Each row is a point on a landscape with many peaks, with its height.
From any point a climber steps to the highest of the 2 points nearest to it. It stops when none of these is higher. Distance is the straight distance between rows; heights are no part of it.
botu: [163  93  82 117 102  94 171 140 135 154 135 151 155 171 146 107 109 117
  96 108 181 111 137 159 104 145 123  87 120 105 136 122 141 140  91 108
 130 128]  (h 38.1)
loroz: [ 98 105 158 155 156 233  72  92 130 116  95 112 111 133 140 110 152 112
 180 202  95 131 123 113 117 100 160 173 126 167  99 125  98 155 145 109
 108 117]  (h 3.9)
bidit: [144  82 120 157 115 202 104 116 176 113  80 118  95 133 119  91 170 131
 109 175 112 133 123 111 168  39 154 178  81 156  96 125 108 128 102 107
 135  97]  (h 23.9)
lovam: [136 116  87 133 125 119 170 117 157  95  68 123 148 164 146 123 168 134
  93 159 111  96  79 124 117  79 128 116 102 125  97 152 112 127  76 110
 128  89]  (h 30.2)
dup: [ 99 141 154 140 135 120 120 145 116 123 123  70  90  87 145 152  96 135
 173 106  90 116 106 114 134 149 139 110 132 141 129  97  71 123 165 173
  90 157]  (h 66.0)
ruv: [161  76 150 151  78 127 120  99 114 153 123 157 103 128 124 112  58 132
 136  91 197 136 194 141 102 168 126 126 151 117 150 102 164 148 136 112
  79 163]  (h 26.0)
rep: [129  91 128 115 116 136 146  92 128 131 152 134  93 140 131 118 114 132
 152 163 121 133 153 127  97 148 120 100 155 138 116  96 136 156  91 103
  86 179]  (h 52.9)
liso: [126 131 160 121 128  94 107 159 139 103 123 141 184 109 110 141 155 159
 118  72 183 132 107 144 114 136  91 151 134 144 148 168 176 131 161 148
 147 108]  (h 47.6)
veg: [149  65 133 135 137 119  84 161 108 105 126 125 127 138 121 111 128  84
 154 154 125 118 131 149 114 106 142 116  96 191 144 100  40 159 120 185
 107 146]  (h 38.2)
vori: [134 122 178 144 145 183  60 177  95 128 141 123 141 108  97 124 133  93
 161 106 135 137 131 131 134 102 146 192 122 195 169 131  80 127 160 190
 111 149]  (h 44.3)
nede: [139  95 154 138 101 182  77 174  83 171 152 184 138 106  78 107 123 106
 127  78 157 178 160 127 134 102 124 187 145 124 148 139 160 140 128 132
 142 176]  (h 15.0)
Tazup: [119  97  82  87 161 129 126 180  96 137 183 125 104 166 126 134 147  78
 127 178  58 143 116 136 160 110 152 130 107 127 138 104 113 127  93 129
 121 157]  (h 56.3)
vazis: [116 150  81 111 169  94 157 148 101 104 102 119 172 149 139 128 164  98
 117 173  49 116  65 120 133  68 146  75 126 114 115 149  95 140  84 125
 148 117]  (h 31.0)
Subov: [122  77  90 121 125 104 140 134 120 130 144 132 146 172 161 111 118  93
 122 171 116 105  99 134  96 118 139  60 123 139 102 114  67 145  63 119
 103 140]  (h 36.1)
lis: [176  81 116 181  91 195  71 114 147 137  86 175  95 133 105  85 137 131
  91 122 156 145 194 109 163  51 170 187 105 132 116 104 131 138 101  95
 154 141]  (h 65.4)
gumin: [176 112  85 107 105  74 168 116 123 130 135 161 208 168 153 118 115 106
  87 132 196  94 128 170  84 153 106  66 122 113 136 155 155 145 117 106
 141  76]  (h 35.8)
pob: [143  99 160  91 117 137  94 154  78 150 183 169 144 118  77 138 133 103
 153  84 149 146 154 151 113 134 119 169 166 160 173 129 155 129 113 155
 114 197]  (h 17.0)
rozo: [ 92 206 118 124 182  93 165  94 128 100  91 102 117  96 135 148 180 164
 115 152  36 112  75  95 148  99 147 107 132 107 122 150 133 108 119 111
 164 105]  (h 11.1)
zemat: [136 125 143 176  89 159 118 152 139 152 132 124  40  94 118 130  93 181
 142  61 120 153 163 123 193 127 139 175 105 111 137 103  95  92 191 151
 125 138]  (h 48.7)
Fepi: [157 150  89 149 112 110 126 149 185 136 102 118 140 136 134 141 103 153
  88  98 166 101 111 141 161 126 118 138  65 127 129 150 157 112 164 134
 141  66]  (h 57.9)
sus: [ 94 167 159  87 192  90 121 105  98  79 113 119 186 112 119 133 185  93
 150 150  84 107  68 103  97 105 128 112 153 150 147 173 102 148 120 156
 163 146]  (h 41.5)
zug: [187  82 125 150  76 128 116  78 117 138 106 164  89 147  96 114  97 145
  99  95 183 132 201 149 139 129 134 169 118 111 162 102 190 128 112  99
  92 163]  (h 28.3)
fem: [ 88 151 136 159 126 148 164 110 146 142 117 103  56  94 152 119 134 173
 148 132  70 142 108 106 175 122 156 115 145  81  95 130 118  71 160 139
 146 114]  (h 20.3)
Zis: [120 212 140 139 135  83 164 147 105 116  80 128 194 108 126 157 150 135
 126  87  90 162  97 137  92 115 136  92 184  88 117 168 124 108 157 103
 152  91]  (h 15.2)
deni: [127  79 169 168  96 197  98  95 144 154 108 158 125 117 137  88 104 142
 151 157 183 152 180 109  88 119 146 145 159 148 112 132 134 154 117 109
 105 165]  (h 50.1)
rogut: [103 137 182 130 106 124 121 116 143 139 137 117 102 101 139 138  86 149
 166  99 172 119 154 127  83 204 107  99 158 147 130 115 130 140 162 143
  95 162]  (h 49.2)
surel: [ 95 174 141  55 159 101 157 158  83 167 186 147 134 105 104 154 162 113
 145 112  77 162 124 112 147 154 123 151 180  96 122 132 152 108 109 132
 153 164]  (h 29.4)
nezo: [121  92 109 112 135 195 140  75 143 139 137 155  99 160 137  99 166 133
 145 201  96 149 130 115 141 107 130 140 151 102  96 142 164 129  78  61
 131 149]  (h 52.5)
Lan: [163 164 115 146 122  75 106 181 133 131 109 143 218 119 132 148  88 130
  99  73 182 133 122 172 130 131 111 101 111 104 145 174 130 123 174 157
 171  51]  (h 19.0)
vedon: [158  64  75 118 131 196 115 108 132 135 122 149 105 183 129  98 148 108
 133 212 105 142 153 126 146  80 153 154 101 120 103 121 134 143  81  75
 128 131]  (h 55.9)
dere: [125 105 134 154 124 229  91 128  85 182 154 160  53 114 121 109  94 103
 152 149 119 193 192 118 153 117 176 176 150 115 121 110 122 109 177 125
 124 139]  (h 41.6)
teg: [118  99  90 111 165 129 132 156 110  90  89 112 150 156 125 114 184  91
 129 184  60 105  64 104 126  64 141 120  97 145 131 140  98 152  94 143
 125 116]  (h 33.2)
zef: [153  96 130 105  95 116 143  91 128 116 119 159 176 155 129 109 141 146
 105 108 192 115 136 143  95 141  96 115 137 121 150 154 216 135 101  77
 137 122]  (h 32.4)
nofos: [151 129 153 113 111 147 118 100 100 105 163 156  80 127  74 148 165 162
 124 110 132 137 162 139 148 133 121 195 139 159 165 101 187 133 114 128
 103 167]  (h 30.0)
kepab: [113 107 161 157 121 122  82 153 134  74  92 142 206  94 105 127 187 153
 118  71 179 143 120 116 134  83  97 160 116 160 144 168 156 125 146 138
 165  94]  (h 51.4)
mago: [ 96 148 164 158 142 140 109 184 113 136  79 109 165  76 128 125 137 145
 141  90 121 153  90 101 154  84 141 134 144 116 128 157 111 105 163 166
 157 114]  (h 53.0)
Zatir: [130  87 146 111 153 203  90 156  73 174 166 154 146 140 124 105  99  54
 177 143 147 159 171 132  85 143 146 145 166 143 146 130 120 155 125 124
  97 168]  (h 47.0)
nime: [137  69 112 149 110 197 103 125 142 141 100 166 152 149 105  84 157 115
 110 154 154 159 147 111 133  67 140 162 118 118 112 133 145 148  83  97
 144 127]  (h 60.2)
raput: [104 174 190 127 143  73 103  84 125  89 105 129 192 102 151 150 143 132
 151 129 179  92 106 158  64 169 111  78 156 153 135 185 126 140 190 140
 146  81]  (h 50.0)
kado: [118 169 135 172 112 116 161 174 123 157  89 130 152  93 151 121  94 166
 105  69 134 153 104 120 154 132 145 122 127  77 104 150 129  97 174 123
 165  74]  (h 25.0)
Kadin: [174 134  64 113 127  84 145 142 159 118 146 101 134 166 137 172  82 121
 121 129 164  78 114 164 142 161 106  95  82 149 156 120 129 126 135 161
 101  89]  (h 59.2)
dal: [ 83 162 192 113 156 151 119 146 103 128 133 117 163  85 119 129 152 103
 174 119 102 133  95 104 113 134 126 147 180 148 142 158 123 123 152 152
 126 162]  (h 39.7)
Vefud: [111 130  94 132 106 157 190  62 176 123 142 108  28 119 158 116 138 175
 126 134 110 133 156 128 158 152 130 118 126  76  95 107 152  65 133 109
 131 113]  (h 14.4)
rizen: [123 111 155 142 109 153 113 203 102 180 144 157 147  95 120 111 111 126
 128  77 151 178 129 111 134 124 127 148 148 107 127 145 133 106 154 143
 143 155]  (h 12.9)
Rikid: [122 118  95 122 148 149 133 146 110 125 149 111  70 125 111 138 160 128
 127 163  45 138 112 120 184  91 137 150 104 132 123 108 114 108 126 140
 123 144]  (h 52.4)
zitaz: [151 108 146 175  94 152  96 195 148 153 121 139  93  96 120 102 104 144
  95  63 143 146 146 130 171  85 139 167  89  98 133 105  96 105 156 149
 150 130]  (h 54.2)
Kono: [154 108 104 154 112 109 146 165 160 103  62 110 163 144 132 107 156 137
  81 116 154 106  92 138 134  73 118 132  82 127 122 122 110 133 107 142
 152  83]  (h 26.9)
lofug: [ 92 166 144 107 146  95 166  92 145 114 153 108  89 112 123 147 140 157
 124 144  79 110 127 111 123 177 114 119 126 113 116 100 150 131 115 112
 123 158]  (h 42.8)
nuna: [146 120 130 162 127  80 112 202 120 102  81 144 233 121 125 126 136 121
  97  75 171 146 117 136 128  83  98 116  97 100 141 151 105 130 143 168
 177  75]  (h 21.1)
Pemag: [110 145 110  93 141  87 186 149 102 170 166 143 121 136 151 142 114 128
 125 135  91 145 120 126 134 146 139  75 171  80 105 110 140 106  93 102
 134 147]  (h 27.8)
gan: [105 169 132  75 138 105 139 138 114 126 190  95  61  96  98 178 129 138
 143  94  67 140 142 118 173 173 120 144 153 127 143  70 119 107 127 154
 113 174]  (h 35.5)
zev: [131  97 153 163 127 236  68  75 107 143 128 158 125 154 118 109 128 106
 161 186 164 154 178 125  92 118 157 188 148 173 128 126 133 177 120  94
  99 144]  (h 50.3)
navog: [ 82 134 212 135 123 147 102 116 131 121 129 126 140  90 130 127 136 147
 167 109 158 128 111 109  81 160 125 152 170 159 126 151 128 133 155 156
 121 161]  (h 43.8)
Keged: [167 119  37 134  96 105 177 104 156 155 135 129 135 176 171 128  82 126
  81 144 177  82 133 160 115 162 122  83 102 101 124 105 153 115 109 100
 109 108]  (h 40.9)
rila: [126 137 138 114 113 123 158  76 151 104 135 134 135 139 118 121 165 163
 114 137 146 107 128 125  98 145 102 145 138 123 127 147 196 144 107  87
 123 131]  (h 30.1)
nakek: [163 119 125 117 116  93 123 180 129 134 136  94  81 124 118 170  88 143
 139  85 121 118 138 153 157 158 109 137 108 138 149  75  90 126 148 165
  89 154]  (h 21.9)
tonam: [142 153 127 128 111 122 135 156 149 130 127 108  94 116 127 137 121 177
 120  83 139 127 108 139 173 143 117 154  89 119 145 137 177  86 177 145
 138  97]  (h 52.6)
Fosep: [106 143 185  97 144  79 112 112 125  79 143 131 177 108 120 149 166 140
 150 108 163  94 112 144  89 167  92 140 135 152 162 167 165 141 165 151
 142 122]  (h 46.2)
daba: [125  70  96 121 147 110  95 130 112  76 123 100 129 156 115 116 139  82
 136 188  90  98  95 132 111  87 146 115  83 189 133 114  57 163 102 173
 110 129]  (h 35.6)
vilak: [133  97  65 128 121 118 174 121 139 112 115  99 113 179 152 109 142 122
  83 174 102  89  95 125 124 105 142  93  83 122 101 116  90 134  52 103
 111 117]  (h 33.1)
mik: [134 108 137 117 138 118 121 187 122 116 124 122 140 124 110 131 165 120
 123 110 117 129  98 140 141 104 126 149 110 152 155 132 108 134 126 169
 125 135]  (h 43.4)
fizo: [100 228 126 142 156  91 171 123 108 127  84 124 147  94 134 158 144 147
 112 119  46 143  87 130 121 109 159  81 177  73 123 162 100 112 136 101
 163 105]  (h 13.2)
sufes: [157  92 125 169 111 106  97 199 158 119  96 148 177 114 119  98 131 112
  86  80 175 133 122 147 138  80 113 140  80 107 137 128  87 149 119 157
 172  99]  (h 23.3)
Pudon: [182 122  77 148  91 143 127  78 198 120  86 104  91 161 145 103  95 145
  83 129 192  88 157 146 125 128 124 135  54 140 116 113 155 120 121 107
 105  99]  (h 32.1)
Det: [131 161  78 153 110 148 171  55 180 105 126  81  43 138 158 130 100 168
 100 153 121  90 140 122 146 164 113 116  98 113  91  99 152  91 143 104
 101  96]  (h 11.9)
Mideb: [131 180 146  67 160  52 102  95 151  97 186 103 159 116 114 187  97 115
 160 144 139  82 113 151 140 199  82 105 117 176 173 152 151 160 172 182
 136  85]  (h 2.9)
Sosag: [140 104 121 144 114 128 134 144 142 122 121 105  90 127 118 126 158 150
 124 125 106 120 121 129 150 105 135 156 105 134 131 115 124 116 119 141
 112 134]  (h 47.9)
darip: [ 68 185 137  89 178  86 143  80 124 122 179  82  77  97 111 165 133 141
 126 129  41 122 140  85 169 188 123 125 142 121 109  81 116 131 125 130
 120 175]  (h 39.3)
Kenu: [126 181 135 100 133 101 153 116 152 113 163  95  87 111 124 169 111 170
 127 109 113 114 129 127 151 190  99 140 102 128 142 111 170 117 168 144
 114 114]  (h 47.3)
Benan: [181 103  97 158 112  98  81 148 194 122 114 136 163 151 132 114  74 133
  95  91 199  91 145 171 153 123  95 125  55 130 166 149 137 146 151 158
 154  70]  (h 63.0)
sif: [137  94 164 132 144 192  74  90  74 112 154 160 112 144 119 114 121 100
 171 176 143 131 182 126  80 125 132 166 149 214 141 102 100 172 120 144
  86 158]  (h 53.1)
vutan: [151 100 115 119 147 142  98 190 104 110 135 137 129 145  89 130 179  94
 126 143  76 128 102 142 158  68 137 167  87 174 171 124  85 138 117 170
 118 151]  (h 40.1)
nukek: [111 178 116  92 151  45 180 117 108 138 167 146 165 152 159 162 127 124
  99 128  92 107 111 136  96 166 122  72 151  96 126 118 125 132  86  84
 148 140]  (h 25.3)
Bidu: [189  87  86 163  91 149 132 127 170 129  83 124  63 158 123  89 124 136
  79 137 140 111 160 134 155  78 146 151  72 112 110  92  85 107  89 120
 120 123]  (h 25.2)
Vevi: [126 200  88  86 142  57 183  89 122 150 175 149 153 149 151 166  89 119
  98 129 124  92 138 138 108 203 120  71 151  97 129 125 173 132 109  69
 130 118]  (h 23.6)
mozi: [ 96 146 104 113 154 136 167 164 100 175 147 128 117 121 157 119 135 110
 140 151  58 170 115 107 156 116 159 104 166  78  96 140 129  90 124 104
 154 127]  (h 30.4)
kot: [187  99 109 183  81 131  94 148 195 112  87 132  88 138 121  88 108 141
  64  97 171 104 174 145 160  81 149 181  46 121 128  96 109 129 113 128
 162 117]  (h 22.0)
Pomo: [130 113 139 119 129  98 130 150 106 106 117 149 205 126 131 109 168 115
 127 137 149 136 105 140  85 103 106  88 156 130 120 163 112 139 107 137
 148 103]  (h 33.4)
taf: [100 122 157 131 143 191 113 141 131  93 114 131 178 128  99 119 217 125
 139 149 124 154 101 100 130  78 109 169 136 154 134 167 155 133 112 120
 146 123]  (h 51.9)
Misor: [184  97  60 148  99 116 149 101 171 111  98  91  54 176 138 116  99 135
  85 132 147  89 155 157 148 138 124 118  73 130 121  81 107 120 108 117
  91 117]  (h 28.9)
Gusit: [168  60 133 160  87 118  90 121 172 109  99 139 151 143 131  89 106 124
  97 116 215  89 156 160  94 122 127 128  86 151 132 124 105 158 110 128
 132 105]  (h 44.6)
zupob: [130 120 151 121 126 210 115 110  67 164 185 157  72 129 100 131 122 115
 162 141 103 173 183 120 149 134 147 180 162 123 139 106 155 112 135 117
 117 150]  (h 44.2)
bebus: [ 95 144 150 154 156 199 107  64 137  95 126 101  66 118 115 130 152 135
 175 201  77 135 118  92 137 117 152 169 127 150 100 116 115 130 129 132
 101 147]  (h 5.6)
kile: [132 116 151 104 105 136 125  97 137  86 145 153 132 128  95 130 181 176
 111 106 157 123 130 141 120 143 100 189 117 153 168 145 216 139 122 119
 128 133]  (h 27.9)
vurad: [148  86 130 156 103  99 117 125 153 108 113 119 109 137 134 119 108 145
 133 115 181 102 133 158  93 148 121 119  88 155 144 113 103 152 143 156
 104 116]  (h 48.5)
Fot: [117 148 126 150 155 163 146 146 130 118  57 117 184 131 143 123 170 138
 128 161  91 177  93  93 139  61 146 112 155  95  79 165 119 104 118 101
 162  73]  (h 26.2)
kagu: [125  97 109 136 125 171 151 102 169  95  87 112 116 148 120  95 199 153
 114 180 108 120  97 109 149  78 131 162 107 137  92 141 142 119  76  94
 134 108]  (h 27.0)
Vorin: [107 144 118 155 120 162 161 131 140 140  92 122 118 113 149 105 170 163
 118 141 108 161  98 104 170  82 146 127 146  88  90 155 133  84 133 113
 159  89]  (h 23.4)
nik: [ 72 154 150 117 153 168 145  31 155 102 145 113  62 115 118 137 182 167
 155 186  54 134 131  94 156 128 125 153 141 118  92 112 138 123 112 109
 136 150]  (h 7.3)
Buz: [ 83 186 154  76 149  99 143 164  97 149 173 105 111  88 116 164 126 136
 153  98  87 135 113 113 143 173 132 135 164 110 139 112 128 105 144 154
 134 160]  (h 32.3)
nune: [112 140 154 163 132 124 114 168 134 131  92  87 107  84 144 140 115 160
 145  94 118 109  86 117 151 107 140 129 107 131 143 131  86 123 176 182
 123 126]  (h 59.3)
Pivar: [ 81 164 156 122 174 188 106 162  94 155 133 117 128  93 132 124 140  87
 166 138  88 165  96  97 139 121 149 151 158 113 124 147 123 105 168 134
 134 138]  (h 36.4)
relo: [122 232 147  98 141  70 156  96 143 130 148 157 165 129 148 163 122 144
 121 109 138 129 120 134 111 191 106 110 156 119 138 170 201 116 167  85
 150 110]  (h 20.4)
Pivos: [102  98 178 170 124 187  91 146 135 181 105 143 138 102 149  92  84 117
 170 141 162 157 137  93  99 127 155 134 156 130  85 145 102 135 141 134
 116 155]  (h 55.0)
tomu: [117 122 116 160 102 168 147  92 184 117 111 100  32 110 145 107 131 185
 126 125 104 133 130 121 181 108 159 147 114 108  92 117 130  75 149 139
 129 102]  (h 17.4)
Nerur: [166 100 117 168 129 213 104 116  83 157 138 148  35 146 127 113 112 119
 142 160 106 165 200 126 187  89 171 184 119 134 123  93  94 116 153 127
 122 129]  (h 39.2)
Gusag: [ 85 170 144 102 165  51 149  77 125  82 124 123 160 131 132 143 169 125
 115 143  83  88  89 123  98 139 120  93 122 138 142 145 115 151 114 128
 142 126]  (h 38.6)
buf: [ 71 173 137 133 170 124 161  46 158  95 108  89  91 111 138 140 187 168
 127 178  58 100  82  84 152 121 138 122 121 115  98 126 131 119 112 115
 148 137]  (h 9.1)
fifop: [120  90 136 155 120 176  81 158 135 106  98 155 197 124  77 104 191 112
 112 121 159 169 133  98 139  59 115 181 112 152 124 149 148 143 110 122
 167 114]  (h 55.8)
tobu: [131 171 122  95 124  76 137  99 146 144 171  95 105 125 141 177  49 127
 144 117 151 110 158 132 113 224  87  78 139 135 136  97 157 149 157 123
  89 133]  (h 21.5)
vuni: [107 111 120  98 150 205 124 112 106 153 158 157 144 154 106 115 180 105
 141 187  93 170 119 116 129 112 126 165 150 101 120 149 177 137 103  73
 155 140]  (h 49.6)
Lakit: [167  94 136 110 109 104 114 176  96 143 161 140 106 139  92 151 102 126
 141  73 155 141 170 163 142 148 115 140 130 148 162  94 127 140 133 162
  99 169]  (h 19.2)
Nuri: [122 153 150  90 131 154 128  92  81 110 200 123  55 103  78 168 140 138
 136 117  69 155 173 115 151 154 101 187 151 152 151  79 149 125 120 144
 106 182]  (h 32.7)
pevo: [137 118  84 154  88 133 175  84 162 152 114 116  96 156 164 111 100 152
 103 153 157  98 139 137 114 141 135  89 127  91  92 120 134 110  91  74
 109 119]  (h 44.4)
Zal: [102 139  98 138 151  84 140 112 141  90 136  62  84 129 138 164 117 129
 119 149  73  96 108 124 139 139 131  84 106 142 123  70  91 133 101 148
  91 136]  (h 7.9)
fes: [117  87 144 125 122  97 137 117 109 120 119 145 204 143 167 101 139  90
 134 173 153 109 107 130  63 131 123  43 177 136 107 166  81 154 103 104
 139 121]  (h 35.9)
vulud: [120 132  84 139 128 118 165  66 157  85 133  75  54 142 152 132 113 150
 112 164  90 103 125 119 132 139 125  99 108 129  89  78 102 115  99 104
  86 136]  (h 9.8)
Nid: [162  61 115 131  80 136 132 104 132 136 115 169 129 140  97  94 126 133
 102 114 175 129 162 140 124 120 128 139 127 110 146 135 189 143  87  82
 107 156]  (h 30.3)
kug: [149  54 125 111 108 121 137 126 114 144 133 140 164 150 143  98 120  96
 137 156 161 121 130 132  72 129 126  79 138 149 120 137  89 162  81 130
 114 143]  (h 38.4)
bori: [167 115 106  97 127  59 118 164 142 138 166 127 159 144 123 163  60 108
 134 113 179  96 130 187 140 177  99  88 105 147 160 134 138 133 164 169
 133  87]  (h 63.1)
mam: [138 118  91 154 123  78 153 157 142 126 113 103 129 152 152 138 101 128
 116 112 141  78  99 155 133 137 134 100  89 125 140 103  95 122 134 157
 103 101]  (h 54.1)
Pokip: [111 157 155 124 130 108 145 218  84 179 119 141 184 100 145 135 110 114
 148  75 139 175 107 121 118 128 143  96 181  99 106 154 106  95 150 142
 149 137]  (h 10.1)
niviz: [ 64 191 140  91 219 134 111 112  92 115 118 105 140 114 127 146 176  76
 156 164  46 122  84  83 141 106 149 136 146 130 144 141 121 139 139 142
 167 160]  (h 44.5)
gozi: [158 131  65 153  81 147 158  89 194 141  84 110 123 144 164 105 106 137
  68 139 195 101 147 136 139 117 123 143  78 106  99 150 182 101 117  82
 132  76]  (h 34.9)
raz: [161 168  55 151  82 128 174  97 161 181 102 145 157 159 179 126  75 139
  84 129 192 111 143 138 117 144 128  91 120  83 101 146 176  87 141  83
 139  73]  (h 37.9)
Gero: [136 107 154 206  87 178  60 155 157 132  98 149 113  97 126  78 101 128
  99  88 157 163 170 112 155  58 151 198 102 119 125 106 112 137 134 114
 169 136]  (h 59.8)
Rari: [167 118 121 115  95 114 148  81 134 134 154 117  72 128 131 152  64 136
 139 106 157 126 179 140 105 203 100 102 150 121 142  84 162 144 148 106
  63 157]  (h 23.5)
lemeb: [171 115  68 133 112 112 158 136 129 125 142  85  44 147 138 140  92 136
 108 111 108 124 156 151 154 161 115 109 112 123 125  55  87 106 119 131
  77 144]  (h 25.4)
megez: [102 183 145  74 166  46 108  98 148  69 161  76 129 120 117 187 124 141
 149 108 101  73 116 132 140 192  89 131  97 162 171 109 133 154 159 178
 119 121]  (h 4.1)
guf: [134  90 136 105 132 139 101  90  95 109 179 135 110 139 122 126 116  90
 158 169 117 145 164 132  82 151 121 121 158 173 136  82 104 167 102 127
  80 187]  (h 55.7)
Lusom: [160  89 155 150 122 151  72 153 111 118 122 150 119 141  93 110 125 113
 139 129 133 132 168 143 128  86 144 170 109 198 158  94  68 169 136 179
 118 150]  (h 41.0)
zefum: [104 118 149 104 131 101 113 145 105 124 163 106 112 118 128 151 102 106
 170 123 118 125 128 137 106 163 125 100 151 160 127  93  84 138 120 157
  87 175]  (h 59.9)
vurar: [151  57 138 160 100 128  88 145 143 134 110 158 152 124 142  77 104 102
 115 145 181 124 156 139  83 104 142 108 102 146 123 115  71 173  96 143
 120 131]  (h 41.4)
katod: [181 116  98 126 106  83  95 129 169 126 149 135 192 140 125 140  70 119
 117 120 219  93 140 174 147 146  97  90  84 162 159 176 146 140 160 175
 140  69]  (h 66.5)
gere: [206 121  85 155 103 118 115 172 173 144 110 114  77 160 110 122  84 144
  80  77 158 105 174 158 181 126 125 154  46 117 150 105 121 113 146 140
 128 111]  (h 18.5)
Zoda: [104 107 180 131 143 180  87 133 105 154 133 143 158 116 141  91 104  82
 192 155 157 150 134 117  64 138 137 130 179 157 112 147  89 146 142 141
 114 159]  (h 50.6)
Rumek: [ 87 120 122  49 173  88 125 135  86 117 199 125 147 141 110 142 145  76
 138 157  76 128 131 121 118 158 123 111 149 148 134  98 109 162  75 128
 128 194]  (h 50.4)
Vop: [132 108 110  62 156 111 146 172  86 146 181 144 142 157 107 132 143  77
 130 140  89 147 122 134 127 123 131 121 150 126 139 119 133 138  88 131
 123 170]  (h 53.2)
Favur: [145 179 131 129 130  68 146 143 110 115  93 145 236 132 131 148 137 127
 112  89 142 144 113 160  85 139 119  88 157 111 128 177 147 125 156 124
 155  54]  (h 17.2)
Nuf: [103 119 128 109 139 178 151 150 108 179 165 136  89 110 121 124 147 125
 151 139  84 179 113 112 172 109 147 143 154  91 113 146 146  78 154 124
 151 131]  (h 33.0)
kad: [116 164 162 128 133  93 118 107 144 130 137 123 148 109 152 158  70 137
 173 110 186  92 120 137  84 193 118  75 149 144 128 154 125 136 196 147
 125 102]  (h 54.3)
ronug: [ 96 154 119 103 164  44 115 113 127  77 139  49 112 121 135 187 105 128
 142 110  76  70  96 131 139 164 116  91 107 154 174  83  82 155 135 185
 111 136]  (h 5.8)
nili: [135 178 125  80 119  71 159 117 117 162 172 152 139 129 145 175  64 129
 139  95 167 112 145 142 103 206 112  81 155 102 139 114 181 135 149 113
 125 127]  (h 21.8)
tor: [109 112 131 140 113 156 160 110 148 157 125 134 113 141 161 102 114 139
 138 158 131 137 127 106 113 133 137  93 158  94  85 128 120 122  98  96
 110 143]  (h 48.6)
Zaz: [132 138 135 148 114 114 165 165 123 147 101 154 167 119 137 119 130 154
 105  96 158 168 129 120 112 116 127 107 147  84 104 158 143 113 123 115
 153 100]  (h 28.0)
fal: [117 128 166 159 151 200  74 191 111 142 101 127 163  92 112 116 138  88
 151 102 136 156 100 100 154  71 137 184 114 153 148 157  97 118 166 168
 141 123]  (h 48.0)
Fuvi: [125 104 122 108 138 213 128 122  73 185 177 156 110 140  97 127 153  84
 142 155 112 181 167 135 144 113 136 183 153  97 146 141 187 124 111  80
 136 155]  (h 46.9)
Fep: [120 152 102 140 152 119 153 167 104 121  54 116 199 135 158 128 149 112
 115 145  90 140  78 109 117  68 154  73 151 109 107 164  79 135 114 133
 143  94]  (h 28.8)
Lizak: [ 88 161 182 108 120 138 146 145 109 171 160 133  99  82 124 149 110 149
 163  79 128 157 117 113 123 180 129 124 187 105 112 136 142  90 166 140
 137 160]  (h 28.7)
dupu: [ 62 176 152  64 210  97 115 130  85 134 173 117 156 119 115 145 157  83
 150 166  51 129 106  95 123 148 140 122 169 138 125 124 108 131 107 128
 133 181]  (h 47.4)
Tol: [ 94 173 174 145 112 116 134 157 115 162 121 138 136  92 150 135  94 172
 143  68 156 146 107 115 117 168 129 128 152 107 116 152 143 101 201 132
 137 113]  (h 25.1)
Pedi: [115 139 150 119 129 141 149 144 109 137 116 152 193 133 136 112 161 120
 135 142 131 170 114 109  97 120 112 117 183 102  98 172 139 120 113  90
 147 137]  (h 30.8)
dilu: [ 82 216 148 127 164  67 173  40 144  94 106 135 153 134 150 146 167 162
 116 157  97  76  93 106 100 150 123 102 132 126 122 152 138 145 118  79
 149 110]  (h 35.7)
kun: [108 226 171 128 125  98 144 120 123 149 115 149 176 106 149 163  97 152
 141  93 144 142 108 135  92 190 115 101 187 110 129 180 155 111 177 105
 144 100]  (h 22.3)
Fubu: [183  93 101 119 102  95 120 126 137 122 119 170 198 155 115 114 128 121
  93  93 218 122 146 156 103 138  93 116 112 119 162 167 200 136 118 114
 149  85]  (h 34.1)

For each start below, name the point where the climber stops.
nukek: kad
lemeb: guf
ruv: guf
kot: guf
Vorin: dup
rila: guf
megez: dup
dilu: Tazup
